Points on a hilly landscape, in no order, each with its height.
A climber steps from a point to the highest of its 2 nearest points, and stops where none of them is higher. Distance is the straight distance between rows; heights are no part of it.
Q_443 height 37.0: 175  126  83  125  180  107  110  165  123  144  139  164  153  128  127  71  76  78  107  130  130  147  62  150  180  137  95  124  171
Q_28 height 29.8: 132  90  118  125  99  109  139  106  133  136  197  130  108  147  164  156  164  115  125  167  158  162  123  86  118  75  171  163  86
Q_96 height 19.8: 155  159  79  130  115  76  134  93  136  153  164  197  106  95  202  142  155  130  153  105  133  129  116  126  158  118  141  137  126
Q_537 height 57.0: 94  147  137  143  137  77  158  46  150  144  80  106  102  122  102  158  110  133  132  136  163  96  120  125  177  162  123  183  143
Q_798 height 62.2: 123  132  174  166  98  177  119  89  137  134  136  113  90  187  122  144  81  155  168  92  138  112  147  105  89  98  166  98  137
Q_990 height 17.1: 135  165  120  79  121  109  175  91  127  167  133  155  130  113  175  181  142  115  129  124  171  148  119  152  188  132  151  158  140
Q_311 height 20.7: 150  96  163  127  122  138  135  127  126  152  198  94  88  174  136  155  131  104  126  164  141  179  99  121  75  87  145  84  105
Q_795 height 52.6: 188  113  118  156  133  99  83  70  131  163  147  180  151  93  172  106  166  79  95  89  136  111  76  134  179  133  110  155  156
Q_217 height 14.8: 130  153  206  132  79  161  118  131  134  157  132  126  136  158  169  171  141  163  138  105  120  123  170  147  101  93  171  108  124
Q_751 height 14.4: 81  140  161  73  110  99  180  162  114  183  143  101  121  133  134  115  138  147  115  129  188  137  117  125  164  158  144  141  140
Q_43 height 39.7: 121  153  159  105  122  124  69  127  148  150  176  59  111  151  123  147  134  176  148  110  166  132  154  137  47  100  105  70  162
Q_126 height 51.5: 124  139  202  101  105  111  124  118  137  165  109  80  131  168  94  161  94  164  133  122  84  144  112  83  133  125  119  98  112
Q_936 height 29.6: 134  109  141  113  156  128  150  129  100  127  125  86  107  137  84  144  99  83  98  205  117  159  88  94  98  134  115  89  102
Q_361 height 40.4: 143  93  100  147  99  119  148  158  107  133  173  153  137  117  169  123  183  78  73  126  131  143  115  107  158  124  135  158  81
Q_587 height 42.4: 120  124  76  142  164  160  78  127  121  93  83  127  160  91  122  116  96  122  175  51  118  93  106  85  157  164  94  95  141
Q_323 height 45.4: 88  132  152  80  71  121  104  153  89  110  116  139  169  156  155  113  170  171  105  147  145  87  134  146  110  111  88  64  94
Q_102 height 4.7: 159  167  159  133  110  183  80  95  158  141  150  112  123  134  98  157  104  172  180  169  148  145  178  126  108  90  187  170  142
Q_107 height 60.3: 119  175  132  198  110  175  104  90  144  130  73  154  114  128  126  122  128  101  116  95  140  113  163  71  161  152  140  178  113
Q_970 height 32.3: 126  183  125  119  138  132  162  90  130  108  59  120  145  76  120  111  146  91  125  171  126  81  162  141  148  129  139  188  164
Q_634 height 41.5: 80  113  124  61  85  112  147  155  113  69  101  157  190  155  136  103  163  137  105  142  108  75  143  149  126  124  88  86  127
Q_26 height 3.6: 128  131  188  73  142  141  104  105  160  90  159  139  132  152  65  164  110  193  134  185  159  146  155  160  93  89  119  144  134
Q_390 height 21.9: 131  141  186  122  109  104  101  109  183  116  116  104  162  49  48  140  141  170  148  195  81  116  132  90  153  115  121  133  145
Q_594 height 53.2: 156  195  133  129  81  192  94  106  125  137  111  188  105  146  105  111  131  144  161  138  116  103  161  116  115  143  142  118  91
Q_377 height 19.9: 140  134  129  133  106  85  137  76  169  165  142  89  113  136  133  161  120  163  185  145  135  186  108  104  160  63  169  155  106
Q_910 height 36.3: 132  110  93  87  174  111  159  201  157  119  93  131  155  149  119  82  89  118  135  133  102  128  148  165  132  150  75  164  171
Q_526 height 20.9: 86  124  122  139  149  157  130  144  100  86  129  149  119  83  93  112  103  123  88  157  116  132  164  90  101  134  154  168  142
Q_221 height 4.2: 146  176  181  97  134  170  78  78  152  121  142  132  125  155  67  150  101  171  152  162  142  135  171  136  103  85  130  143  124
Q_490 height 17.2: 122  128  198  149  97  131  112  153  144  128  181  64  129  151  190  183  145  144  137  137  150  135  141  167  66  91  127  86  156
Q_47 height 56.2: 95  83  124  110  149  147  127  105  113  48  118  100  142  130  105  148  129  114  83  175  143  86  144  112  47  126  85  116  136
Q_446 height 18.6: 144  167  120  111  132  88  168  55  156  167  140  118  109  122  149  174  142  139  161  126  156  158  114  127  157  90  146  162  99
Q_804 height 37.6: 130  58  64  194  144  131  102  200  131  128  165  82  140  138  167  124  149  127  142  136  127  130  143  190  66  133  101  79  89
Q_291 height 60.0: 143  146  102  151  136  131  80  145  113  130  88  162  88  116  98  85  114  155  130  104  81  130  161  107  131  144  135  178  117
Q_899 height 12.3: 160  137  131  131  123  139  109  173  141  152  88  151  152  156  157  143  149  165  112  81  59  139  176  169  120  129  123  118  92
Q_740 height 41.6: 187  98  110  150  164  86  119  153  144  176  153  140  136  159  141  75  110  117  124  77  151  157  85  203  169  154  112  114  132
Q_720 height 37.2: 117  133  75  122  98  120  174  113  96  117  154  119  144  111  164  140  180  94  95  171  138  137  113  110  144  123  126  193  108
Q_504 height 32.6: 146  123  137  143  142  169  150  125  94  129  142  124  112  133  134  150  119  105  92  110  126  150  98  113  105  110  165  117  127
Q_803 height 8.6: 92  126  190  174  78  108  141  188  121  157  171  159  97  117  178  134  166  122  146  150  112  140  120  152  121  106  178  96  98
Q_888 height 41.1: 138  141  180  81  105  148  100  134  106  137  168  87  131  156  86  120  152  151  101  182  160  121  151  130  62  136  114  145  122
Q_503 height 54.5: 165  136  90  180  150  166  119  152  151  162  128  157  103  126  136  137  97  116  151  71  64  167  136  147  134  137  129  122  108
Q_250 height 33.9: 162  131  115  107  176  140  150  106  118  136  153  163  106  115  141  130  138  83  93  118  167  144  91  113  148  115  162  127  130
Q_67 height 34.1: 94  100  148  145  162  158  150  138  113  88  114  126  155  78  117  116  72  110  97  85  102  158  124  99  132  129  87  149  155
Q_824 height 49.2: 93  114  154  110  99  108  143  116  163  67  102  193  146  88  77  104  132  154  86  100  102  99  163  126  145  122  130  180  125
Q_276 height 33.1: 158  88  139  146  174  148  138  144  109  122  109  94  135  126  137  105  77  160  179  69  123  186  119  154  112  128  74  147  108
Q_320 height 24.5: 116  127  165  93  135  98  133  124  146  136  120  74  115  103  53  127  130  170  146  196  129  141  129  99  116  151  143  162  120
Q_74 height 49.5: 122  127  137  109  86  120  75  132  93  83  121  134  162  149  171  165  162  168  123  114  138  107  143  128  86  97  108  85  128
Q_627 height 46.6: 127  138  180  78  107  96  80  128  147  128  149  71  158  168  78  150  134  172  100  155  101  135  129  114  93  126  68  73  122
Q_687 height 43.4: 135  123  197  79  110  99  92  129  155  120  157  100  133  145  37  121  138  155  98  205  115  120  142  123  87  146  86  123  108
Q_814 height 19.5: 96  134  168  152  85  140  82  177  142  118  168  89  145  97  219  185  138  142  156  156  157  107  133  156  72  104  111  65  134
Q_735 height 41.3: 131  148  153  110  110  140  74  127  109  101  177  72  109  149  143  162  124  165  158  140  184  129  136  113  42  102  108  85  165
Q_972 height 34.4: 153  78  153  159  156  136  127  158  97  133  111  119  103  123  120  88  77  142  147  89  104  198  105  131  127  135  76  159  112
Q_481 height 52.8: 93  85  124  143  178  162  109  111  112  70  108  86  147  121  109  157  103  109  81  139  117  136  146  96  61  103  105  128  149
Q_652 height 43.0: 107  102  107  71  103  118  150  140  146  45  98  154  181  129  118  96  149  104  104  122  97  67  124  144  114  119  85  97  158
Q_934 height 19.0: 138  140  135  123  113  71  150  104  140  156  189  194  91  95  198  131  174  129  159  118  165  123  123  114  139  106  162  117  124
Q_564 height 27.9: 90  104  89  125  95  125  109  191  102  103  155  153  137  141  120  124  100  179  102  158  101  126  187  115  98  157  108  135  92
Q_802 height 7.6: 121  126  149  176  94  86  145  158  118  133  175  171  93  109  176  134  205  99  162  150  85  141  119  147  127  103  173  118  111
Q_973 height 25.8: 96  89  93  113  114  102  103  183  104  120  111  149  129  169  127  83  139  177  96  143  115  118  179  131  98  148  79  106  84
Q_787 height 53.9: 107  152  169  126  149  117  158  64  157  144  55  122  106  152  85  146  99  101  116  125  156  86  142  103  177  191  120  151  126
Q_969 height 59.1: 136  113  203  153  90  118  88  98  145  145  131  65  79  207  123  135  86  154  158  113  109  134  123  114  99  104  153  87  141
Q_549 height 36.2: 137  92  134  147  152  142  123  175  90  110  111  126  146  107  113  74  89  119  115  109  79  162  102  103  120  148  64  145  122
Q_95 height 32.5: 102  107  132  128  185  153  170  114  139  96  107  120  170  89  118  131  73  97  84  82  122  126  107  132  154  138  95  134  189
Q_200 height 59.6: 105  98  119  86  121  158  139  126  95  68  116  97  168  151  121  123  148  106  96  167  147  64  128  112  72  145  89  109  153
Q_286 height 21.0: 138  157  126  176  126  110  144  67  164  154  128  66  122  134  106  136  105  187  194  166  123  167  106  100  163  66  139  159  112
Q_799 height 48.6: 108  118  53  128  124  55  119  126  125  135  153  172  129  82  150  108  119  126  119  140  113  168  99  138  168  152  73  190  149
Q_958 height 28.3: 155  73  135  141  126  118  130  116  152  116  200  160  119  138  189  135  171  78  103  129  130  152  137  84  117  70  178  159  106
Q_218 height 11.0: 151  144  106  103  130  134  132  174  140  145  86  147  150  128  148  136  130  146  111  103  60  149  166  146  151  159  117  159  123
Q_437 height 54.8: 114  145  90  156  137  98  96  119  135  149  86  151  107  72  111  92  78  109  145  122  113  139  137  139  176  176  77  195  167
Q_647 height 40.1: 96  95  178  97  102  128  147  131  94  115  117  114  157  186  128  153  156  164  66  118  132  110  152  110  104  127  124  141  110
Q_122 height 57.6: 137  116  118  85  135  163  65  95  94  80  80  122  159  127  115  159  169  112  135  95  159  71  113  119  127  128  127  97  140
Q_306 height 19.6: 90  110  93  123  124  143  145  153  115  98  163  146  132  97  112  142  113  123  89  158  113  157  144  85  116  131  152  186  126
Q_79 height 9.7: 118  155  91  103  108  114  151  155  118  140  108  145  146  96  157  147  153  140  111  128  90  149  143  134  165  152  140  190  131
Q_444 height 45.8: 110  112  130  103  146  133  141  122  132  48  71  131  175  119  109  86  130  99  104  90  123  53  113  122  133  121  91  106  186
Q_448 height 63.4: 127  169  110  172  98  140  100  109  113  116  90  164  109  104  112  121  124  149  138  106  103  109  167  86  162  128  146  191  120
Q_27 height 38.3: 155  115  64  98  188  135  150  205  131  150  117  118  143  153  137  90  112  117  128  128  102  173  137  172  125  154  108  147  138
Q_238 height 40.2: 167  86  83  108  181  141  153  190  126  159  157  118  133  133  143  77  119  122  128  116  132  199  122  182  128  144  95  159  112
Q_849 height 17.3: 142  131  124  175  114  166  118  108  126  127  130  140  95  121  135  155  111  98  121  114  115  160  129  101  123  78  200  171  131
Q_41 height 44.8: 103  116  164  103  136  102  159  151  146  203  157  65  117  157  131  136  132  146  122  100  152  166  99  128  126  116  135  43  114
Q_510 height 51.8: 124  123  58  135  134  87  92  86  133  178  112  171  136  83  138  109  102  108  145  124  107  144  92  162  177  144  71  175  173
Q_656 height 38.0: 151  158  161  139  137  151  80  131  156  173  185  68  72  151  79  129  116  158  140  129  135  146  140  135  60  116  142  98  161
Q_753 height 34.5: 120  110  104  90  159  106  142  166  154  96  96  163  133  120  104  71  87  138  124  126  77  117  154  144  118  159  88  141  149
Q_623 height 56.8: 150  140  172  177  113  157  162  158  103  136  146  133  123  140  162  145  164  112  141  101  94  106  104  165  126  129  171  69  131
Q_441 height 52.5: 143  125  97  125  137  154  143  143  80  123  156  92  144  115  152  139  144  118  161  114  177  109  59  128  103  126  158  44  148
Q_646 height 34.0: 119  72  55  166  125  136  122  206  119  150  173  120  127  140  163  119  111  133  118  144  112  146  157  162  99  131  98  83  70
Q_527 height 15.9: 139  137  217  144  76  152  113  148  138  143  174  100  120  159  178  171  139  141  134  142  121  148  163  169  83  90  172  121  151
Q_10 height 21.8: 91  130  137  126  169  157  138  111  126  71  101  160  129  91  83  121  82  134  97  135  120  113  185  117  92  113  148  133  156
Q_280 height 47.3: 123  127  109  162  134  179  85  134  121  102  112  133  143  116  140  133  70  145  136  68  69  151  147  98  105  100  102  122  142
Q_739 height 42.0: 151  100  86  145  149  128  97  192  129  127  101  93  151  147  168  114  164  161  137  117  125  124  154  190  71  130  111  84  111
Q_901 height 26.2: 159  172  111  117  134  130  119  152  147  157  68  161  148  197  143  97  106  123  129  85  113  80  138  150  195  182  93  114  137
Q_365 height 24.2: 112  98  154  139  164  111  139  126  139  92  101  112  115  110  66  163  79  131  107  212  107  159  157  100  87  121  161  126  118
Q_272 height 27.7: 142  160  86  92  165  116  129  155  141  116  65  154  147  199  117  75  114  124  151  104  108  73  145  164  159  135  85  109  147
Q_742 height 45.3: 154  97  71  100  167  134  70  145  140  116  88  108  163  147  140  107  177  157  160  76  128  118  158  193  103  116  94  104  116
Q_155 height 51.6: 118  196  146  96  88  193  104  85  113  107  122  187  116  139  57  101  120  147  153  135  143  102  147  142  122  116  119  106  111
Q_70 height 49.8: 115  114  114  155  145  180  77  103  117  78  113  106  144  128  134  165  87  129  114  93  111  133  141  95  85  73  125  129  164
Q_704 height 60.4: 173  148  174  136  121  162  177  129  113  183  143  107  106  142  142  133  164  88  129  93  146  116  94  155  150  139  169  102  132
Q_33 height 32.2: 100  107  103  107  109  88  167  97  127  143  194  101  128  131  131  156  158  132  142  191  171  159  129  97  143  106  140  171  63
Q_309 height 56.3: 109  156  171  145  126  168  113  60  131  101  70  157  116  136  57  115  137  109  112  131  148  102  182  108  140  107  138  155  100
Q_833 height 26.4: 138  83  166  153  128  116  148  151  147  115  208  185  144  142  202  136  170  95  96  116  125  118  135  107  128  94  158  97  88
Q_273 height 47.8: 112  125  168  64  142  110  127  77  144  89  105  92  128  140  62  132  123  154  137  152  138  103  122  137  78  114  92  84  131
Q_440 height 10.7: 106  146  167  160  64  111  128  124  136  168  187  88  101  116  138  135  187  160  176  125  140  141  127  132  118  83  188  149  139
Q_17 height 27.6: 127  103  138  111  147  84  166  105  120  134  112  101  98  114  100  137  135  64  94  204  133  147  89  92  147  142  124  145  94
Q_581 height 24.3: 111  88  147  171  115  132  139  162  121  104  208  170  136  143  192  150  152  109  128  134  111  136  107  146  101  86  150  47  109
Q_559 height 38.8: 154  142  110  155  163  144  125  152  104  129  106  144  150  108  122  97  74  84  108  90  103  142  79  144  181  155  100  125  164
Q_288 height 48.1: 124  136  178  92  131  106  155  134  138  201  131  75  120  159  105  150  126  150  126  101  124  156  105  110  149  142  128  90  110
Q_917 height 31.0: 141  177  140  96  121  159  143  100  139  86  73  170  136  100  81  88  145  96  120  175  114  82  169  150  137  125  151  158  142
Q_659 height 52.9: 153  139  159  116  85  122  34  128  110  87  137  128  118  134  168  179  179  132  155  103  173  94  139  134  99  95  118  80  137
Q_821 height 57.9: 126  149  108  159  140  172  159  108  96  136  115  129  104  141  143  145  93  132  149  65  160  98  95  104  146  141  146  69  142
Q_468 height 40.3: 143  158  88  164  173  169  111  139  100  104  84  113  160  97  119  93  79  106  131  82  109  112  102  114  155  146  84  102  160
Q_618 height 24.9: 148  172  95  138  113  122  118  148  152  181  70  163  123  162  157  125  113  117  133  100  119  95  138  146  195  203  118  144  140
Q_891 height 46.3: 91  104  142  113  132  121  170  144  112  170  188  86  108  156  142  117  129  139  133  113  193  145  88  117  107  121  135  45  115
Q_315 height 31.1: 129  111  128  114  173  165  165  124  90  125  130  93  120  147  107  151  123  91  87  169  145  152  98  117  86  124  141  119  116
Q_976 height 51.2: 123  121  83  113  149  168  161  176  89  100  146  137  151  118  128  104  110  86  91  157  112  129  101  120  123  149  121  124  149
Q_538 height 11.6: 120  169  112  157  61  88  159  131  113  147  173  126  102  95  170  110  171  174  174  136  140  151  101  124  127  101  159  135  114
Q_64 height 46.2: 96  107  159  120  120  93  155  85  158  82  90  148  126  102  88  127  148  163  95  127  134  95  154  105  146  127  147  214  132
Q_905 height 13.8: 140  152  157  118  91  164  115  142  125  134  110  158  153  156  154  166  134  168  115  98  87  120  175  133  113  112  154  124  119
Q_904 height 37.3: 83  138  127  80  83  122  153  152  112  150  175  93  152  111  110  119  163  165  142  198  164  127  157  121  127  150  146  171  122
Q_601 height 44.9: 131  128  77  168  143  167  71  134  123  104  102  141  124  121  133  130  93  150  177  55  88  110  134  94  111  132  108  84  129
Q_383 height 23.7: 168  98  150  84  140  95  163  112  140  175  179  117  130  151  157  138  182  91  113  159  170  150  109  101  145  132  137  115  61
Q_219 height 49.6: 109  117  115  99  120  160  152  152  84  137  173  71  140  139  146  132  137  134  144  140  181  125  91  122  84  131  130  56  144
Q_680 height 55.7: 131  146  111  135  138  168  126  110  98  121  106  91  137  127  138  150  130  137  177  73  162  78  95  103  124  139  155  67  150
Q_637 height 43.5: 100  123  179  91  102  112  155  105  123  104  103  135  145  146  98  141  165  172  98  135  135  108  164  108  129  133  153  187  112
Q_631 height 34.6: 70  103  113  92  108  110  180  131  124  133  185  112  123  121  112  145  135  137  127  195  180  146  139  100  138  144  143  171  96
Q_743 height 23.3: 122  120  176  126  125  90  92  109  163  126  126  84  129  103  39  124  148  189  164  201  113  132  128  86  128  113  127  164  128
Q_632 height 25.9: 114  124  149  129  148  90  154  104  129  130  100  99  92  97  76  148  117  125  129  194  128  146  122  94  130  134  153  157  114
Q_565 height 13.3: 85  152  130  94  95  66  174  103  121  186  154  86  116  121  144  114  161  146  132  134  207  135  88  131  170  135  124  150  141
Q_605 height 25.6: 148  99  119  83  142  70  171  83  124  151  144  113  121  141  147  134  168  74  104  182  169  133  89  101  163  130  96  153  88
Q_843 height 22.1: 151  134  69  170  139  90  120  130  159  186  119  153  77  130  159  121  145  126  162  83  125  154  134  171  166  149  133  163  117
Q_117 height 22.2: 129  139  155  161  138  102  111  93  154  132  103  66  133  109  69  129  123  200  186  191  112  134  127  86  159  78  123  164  118
Q_244 height 66.6: 162  164  143  151  163  153  149  62  150  181  97  111  90  143  127  152  120  54  131  131  164  139  101  117  172  144  142  129  102
Q_611 height 19.4: 137  103  160  130  112  128  113  116  141  148  170  92  87  174  124  160  93  147  141  168  128  186  120  114  101  85  190  133  130
Q_4 height 15.7: 108  144  135  79  114  115  180  159  100  172  137  140  144  134  170  141  138  121  98  138  169  131  103  144  181  145  152  121  144
Q_931 height 6.4: 119  163  125  129  124  143  154  86  128  92  106  124  154  87  110  152  158  178  148  180  123  109  163  119  125  102  152  209  130
Q_698 height 47.0: 165  118  75  151  156  121  114  169  120  127  93  96  168  134  152  108  129  149  152  58  106  119  107  152  143  152  112  90  131
Q_392 height 42.8: 150  81  84  106  155  98  131  177  134  154  162  137  135  127  142  71  117  89  139  152  144  186  117  155  161  155  73  192  111
Q_684 height 23.0: 104  101  152  134  177  122  143  101  155  69  90  134  121  106  69  143  75  141  102  170  123  126  183  123  67  104  142  116  140
Q_127 height 63.9: 133  156  109  147  156  134  140  49  134  177  96  135  101  118  131  151  120  55  122  134  184  120  105  130  191  146  131  152  142
Q_400 height 57.1: 132  143  92  140  160  116  100  141  125  154  83  152  88  107  98  75  73  130  138  109  107  138  147  127  154  175  108  180  143
Q_139 height 5.4: 130  165  111  139  110  159  130  101  135  131  141  120  131  99  132  177  126  169  176  164  127  149  144  117  134  83  192  191  131
Q_111 height 39.2: 178  82  137  183  154  68  128  150  134  135  161  111  153  151  133  48  115  119  131  62  145  151  58  198  149  151  103  111  115
Q_419 height 44.2: 204  99  120  152  176  73  104  133  165  169  161  176  127  127  152  82  157  96  140  84  120  143  96  199  169  153  124  136  122
Q_812 height 60.5: 103  139  104  125  154  86  162  35  160  159  86  136  109  112  117  173  108  86  124  157  161  117  112  151  181  153  119  165  156
Q_947 height 31.3: 100  120  96  116  130  104  174  145  166  87  122  161  125  42  126  117  88  104  96  154  138  120  142  121  131  163  146  185  183
Q_281 height 46.7: 195  123  122  144  158  84  119  138  152  161  166  207  130  114  183  108  155  98  127  88  115  120  108  158  179  148  142  101  123
Q_779 height 49.7: 187  128  151  140  149  103  129  89  140  151  155  184  141  125  189  143  187  83  105  83  151  96  101  138  173  128  157  133  129
Q_261 height 55.2: 148  137  108  189  118  125  90  81  132  163  137  179  113  79  151  124  130  80  118  74  130  147  98  117  187  127  100  165  138
Q_451 height 54.4: 95  130  175  137  115  152  134  60  150  74  83  177  118  133  40  124  137  118  86  116  130  107  159  143  146  89  142  149  96
Q_271 height 50.1: 94  155  147  70  117  154  131  77  99  82  108  148  127  143  81  118  132  149  131  123  144  87  128  142  98  110  117  93  134
Q_352 height 30.5: 90  88  79  141  87  139  128  195  94  138  166  137  144  133  154  137  99  141  93  150  95  128  172  121  129  141  105  107  74
Q_489 height 34.3: 104  140  111  115  127  114  186  108  114  107  104  97  131  94  125  119  163  90  105  199  142  116  119  116  132  144  136  200  150
Q_478 height 42.6: 148  153  128  146  97  142  73  145  92  78  176  116  104  137  172  154  118  160  149  142  150  120  139  119  32  111  117  87  159
Q_206 height 59.8: 124  150  142  184  118  190  153  106  124  140  148  131  74  158  136  139  98  112  165  73  160  107  104  101  127  128  164  78  137
Q_551 height 48.5: 106  120  141  89  173  131  151  73  132  75  50  96  146  142  98  123  130  99  138  108  154  49  116  116  135  132  109  86  157
Q_174 height 46.4: 166  88  111  176  148  112  142  197  134  128  157  136  136  139  158  107  155  119  110  97  82  156  103  176  123  131  126  88  95
Q_731 height 7.4: 121  151  95  102  98  114  138  134  124  77  109  152  153  86  116  119  163  169  132  193  99  100  162  124  118  143  142  194  133
Q_19 height 12.4: 107  170  111  116  86  79  171  102  109  171  181  114  113  103  170  107  164  157  149  130  188  146  95  131  148  109  131  135  132
Q_769 height 38.4: 138  82  119  197  161  69  123  157  141  133  132  74  168  124  143  78  143  140  153  41  146  132  81  198  146  145  124  94  107
Q_381 height 36.6: 135  174  155  126  153  173  111  103  139  180  136  87  83  131  64  129  90  140  162  149  141  146  138  104  94  122  156  118  130
Q_999 height 28.9: 136  169  98  82  133  122  127  143  127  110  66  189  106  178  88  58  113  119  143  132  102  80  151  158  146  133  110  121  140
Q_32 height 29.9: 145  169  123  94  126  131  126  136  133  98  63  187  123  124  91  71  130  91  116  146  75  81  153  150  145  143  121  151  147
Q_668 height 17.9: 91  113  80  150  138  117  129  108  135  99  168  168  114  86  131  146  107  128  106  132  143  185  125  78  149  85  168  193  131
Q_18 height 51.7: 107  132  145  109  97  145  144  97  145  71  92  190  137  120  73  106  135  126  75  89  88  99  147  154  150  115  110  151  129
Q_385 height 42.9: 147  90  111  167  106  133  132  188  110  133  172  162  127  127  161  107  155  97  94  113  92  161  108  120  132  130  137  117  95
Q_93 height 58.0: 106  184  150  166  142  186  121  79  146  120  65  162  132  143  93  116  130  90  109  122  163  112  190  85  140  151  136  153  100
Q_409 height 42.7: 129  79  86  164  153  80  95  182  123  127  99  74  163  129  150  82  147  158  152  69  141  121  99  152  132  157  120  86  114
Q_610 height 9.6: 76  133  216  163  75  120  141  166  131  183  186  120  98  108  152  124  166  140  156  118  138  140  128  142  125  101  182  107  129
Q_794 height 50.8: 113  125  162  106  169  121  178  81  132  113  58  102  133  169  98  130  95  110  96  103  140  61  111  116  154  157  106  109  159
Q_473 height 29.7: 98  121  94  106  152  100  173  112  149  116  129  170  122  74  134  142  106  79  90  159  153  131  110  145  164  146  133  181  191
Q_81 height 39.4: 125  161  156  79  96  155  122  149  96  139  148  121  136  120  98  123  153  162  130  177  147  134  149  119  92  141  157  157  140
Q_906 height 45.6: 118  138  178  61  122  95  93  87  151  118  110  86  147  147  67  145  136  155  136  141  97  110  114  115  99  124  66  67  126
Q_396 height 21.7: 149  114  175  101  120  127  157  135  142  189  194  94  109  144  138  146  174  101  125  155  141  177  111  130  101  100  158  104  90
Q_679 height 37.1: 98  100  146  130  91  152  147  165  83  120  139  104  163  168  171  154  151  151  74  114  138  112  136  114  108  130  132  104  102
Q_338 height 63.5: 161  151  165  135  126  148  149  87  128  192  117  79  83  135  112  140  151  91  151  113  145  136  108  115  142  129  166  144  114
Q_732 height 18.3: 139  98  137  170  105  159  97  79  152  125  136  110  80  155  139  145  78  126  151  160  121  169  136  126  124  75  229  163  143
Q_622 height 57.4: 132  152  112  212  106  163  109  102  153  154  121  171  99  101  150  136  107  78  129  71  118  143  121  95  181  143  128  168  124
Q_967 height 54.0: 144  113  96  84  136  142  56  131  111  82  83  139  190  110  117  134  167  116  144  97  115  83  119  129  145  139  123  99  147
Q_865 height 55.8: 134  101  186  130  99  112  109  109  137  148  117  67  116  197  137  175  89  155  148  106  101  150  104  96  111  100  137  71  122
Q_749 height 55.0: 127  129  102  105  130  155  157  185  94  71  110  120  173  152  122  83  114  93  100  176  105  67  115  114  103  148  101  110  162
Q_845 height 52.0: 136  118  140  210  138  122  136  178  116  119  132  128  133  145  163  142  168  125  144  100  67  108  105  188  120  131  146  57  109
Q_713 height 44.7: 140  129  73  143  110  152  91  173  74  93  153  117  125  122  160  147  123  146  140  155  131  116  126  120  55  143  106  71  134
Q_633 height 46.0: 116  102  75  127  131  84  128  170  122  133  142  157  110  97  133  96  113  122  111  132  112  183  116  116  165  168  89  182  125
Q_866 height 35.6: 117  172  164  113  178  166  133  90  141  147  97  103  94  116  40  116  77  122  163  168  141  126  162  102  109  145  145  96  124
Q_699 height 20.8: 160  133  67  150  122  69  129  133  152  154  151  176  96  95  184  133  167  124  154  103  100  169  126  144  149  118  137  147  109
Q_97 height 54.9: 144  118  148  106  103  146  36  97  93  91  119  125  115  150  124  174  176  122  155  97  190  87  118  121  112  112  132  88  137
Q_840 height 55.1: 134  187  113  115  125  193  128  120  119  137  103  173  120  128  122  129  94  135  147  118  109  105  167  108  132  158  145  121  122
Q_242 height 51.0: 183  140  94  179  165  159  127  153  154  155  106  117  135  155  137  110  108  123  158  56  82  132  122  167  148  166  110  102  112
Q_588 height 23.4: 161  140  81  179  138  125  103  130  161  194  104  155  90  146  142  110  111  101  149  83  131  131  120  165  181  196  106  159  134
Q_529 height 32.8: 97  85  134  183  78  143  135  180  104  139  149  99  182  145  196  153  152  130  79  128  131  95  126  136  121  119  121  67  79
Q_227 height 49.1: 153  85  91  79  159  125  47  135  134  103  72  118  179  131  93  85  160  122  183  79  122  118  123  161  154  134  91  117  123
Q_75 height 47.9: 116  144  87  97  123  175  139  177  78  107  157  140  136  131  139  146  106  127  108  175  116  128  135  120  77  148  134  105  135
Q_252 height 8.5: 105  152  74  106  99  87  173  146  137  98  113  144  153  84  148  135  144  159  133  182  106  121  140  132  151  160  128  198  151
Q_534 height 35.4: 161  130  85  100  163  115  129  138  115  141  151  194  138  106  154  102  117  71  89  143  142  140  81  131  176  143  126  133  166
Q_351 height 30.9: 97  112  126  118  187  126  177  102  140  124  104  143  123  104  114  152  77  84  72  111  136  132  119  138  164  152  134  159  176
Q_923 height 58.1: 139  171  90  150  131  172  129  146  147  149  116  174  121  137  146  159  75  148  151  80  85  138  157  113  141  156  142  115  116
Q_922 height 22.0: 99  108  129  172  100  129  120  182  116  116  169  130  128  118  202  170  140  143  153  145  118  127  121  154  79  108  139  40  121
Q_640 height 33.0: 107  110  119  102  138  118  157  170  158  84  113  169  131  65  108  80  65  129  100  134  96  123  153  122  119  167  111  146  170

Two climbers start at each pair of points below. Name the first point that both come to, or write -.
Q_922 and Q_646: -
Q_849 and Q_381: Q_200
Q_740 and Q_633: Q_448

Call two points neighbours if one is among the 2 nearest of the other. Go from one point of each pair to the other, from neighbour to neighbour, staying as high as possible. Name the lowest point that can't be avoided.
Q_448 and Q_627: Q_769
Q_448 and Q_549: Q_473
Q_923 and Q_627: Q_906
Q_244 and Q_122: Q_634
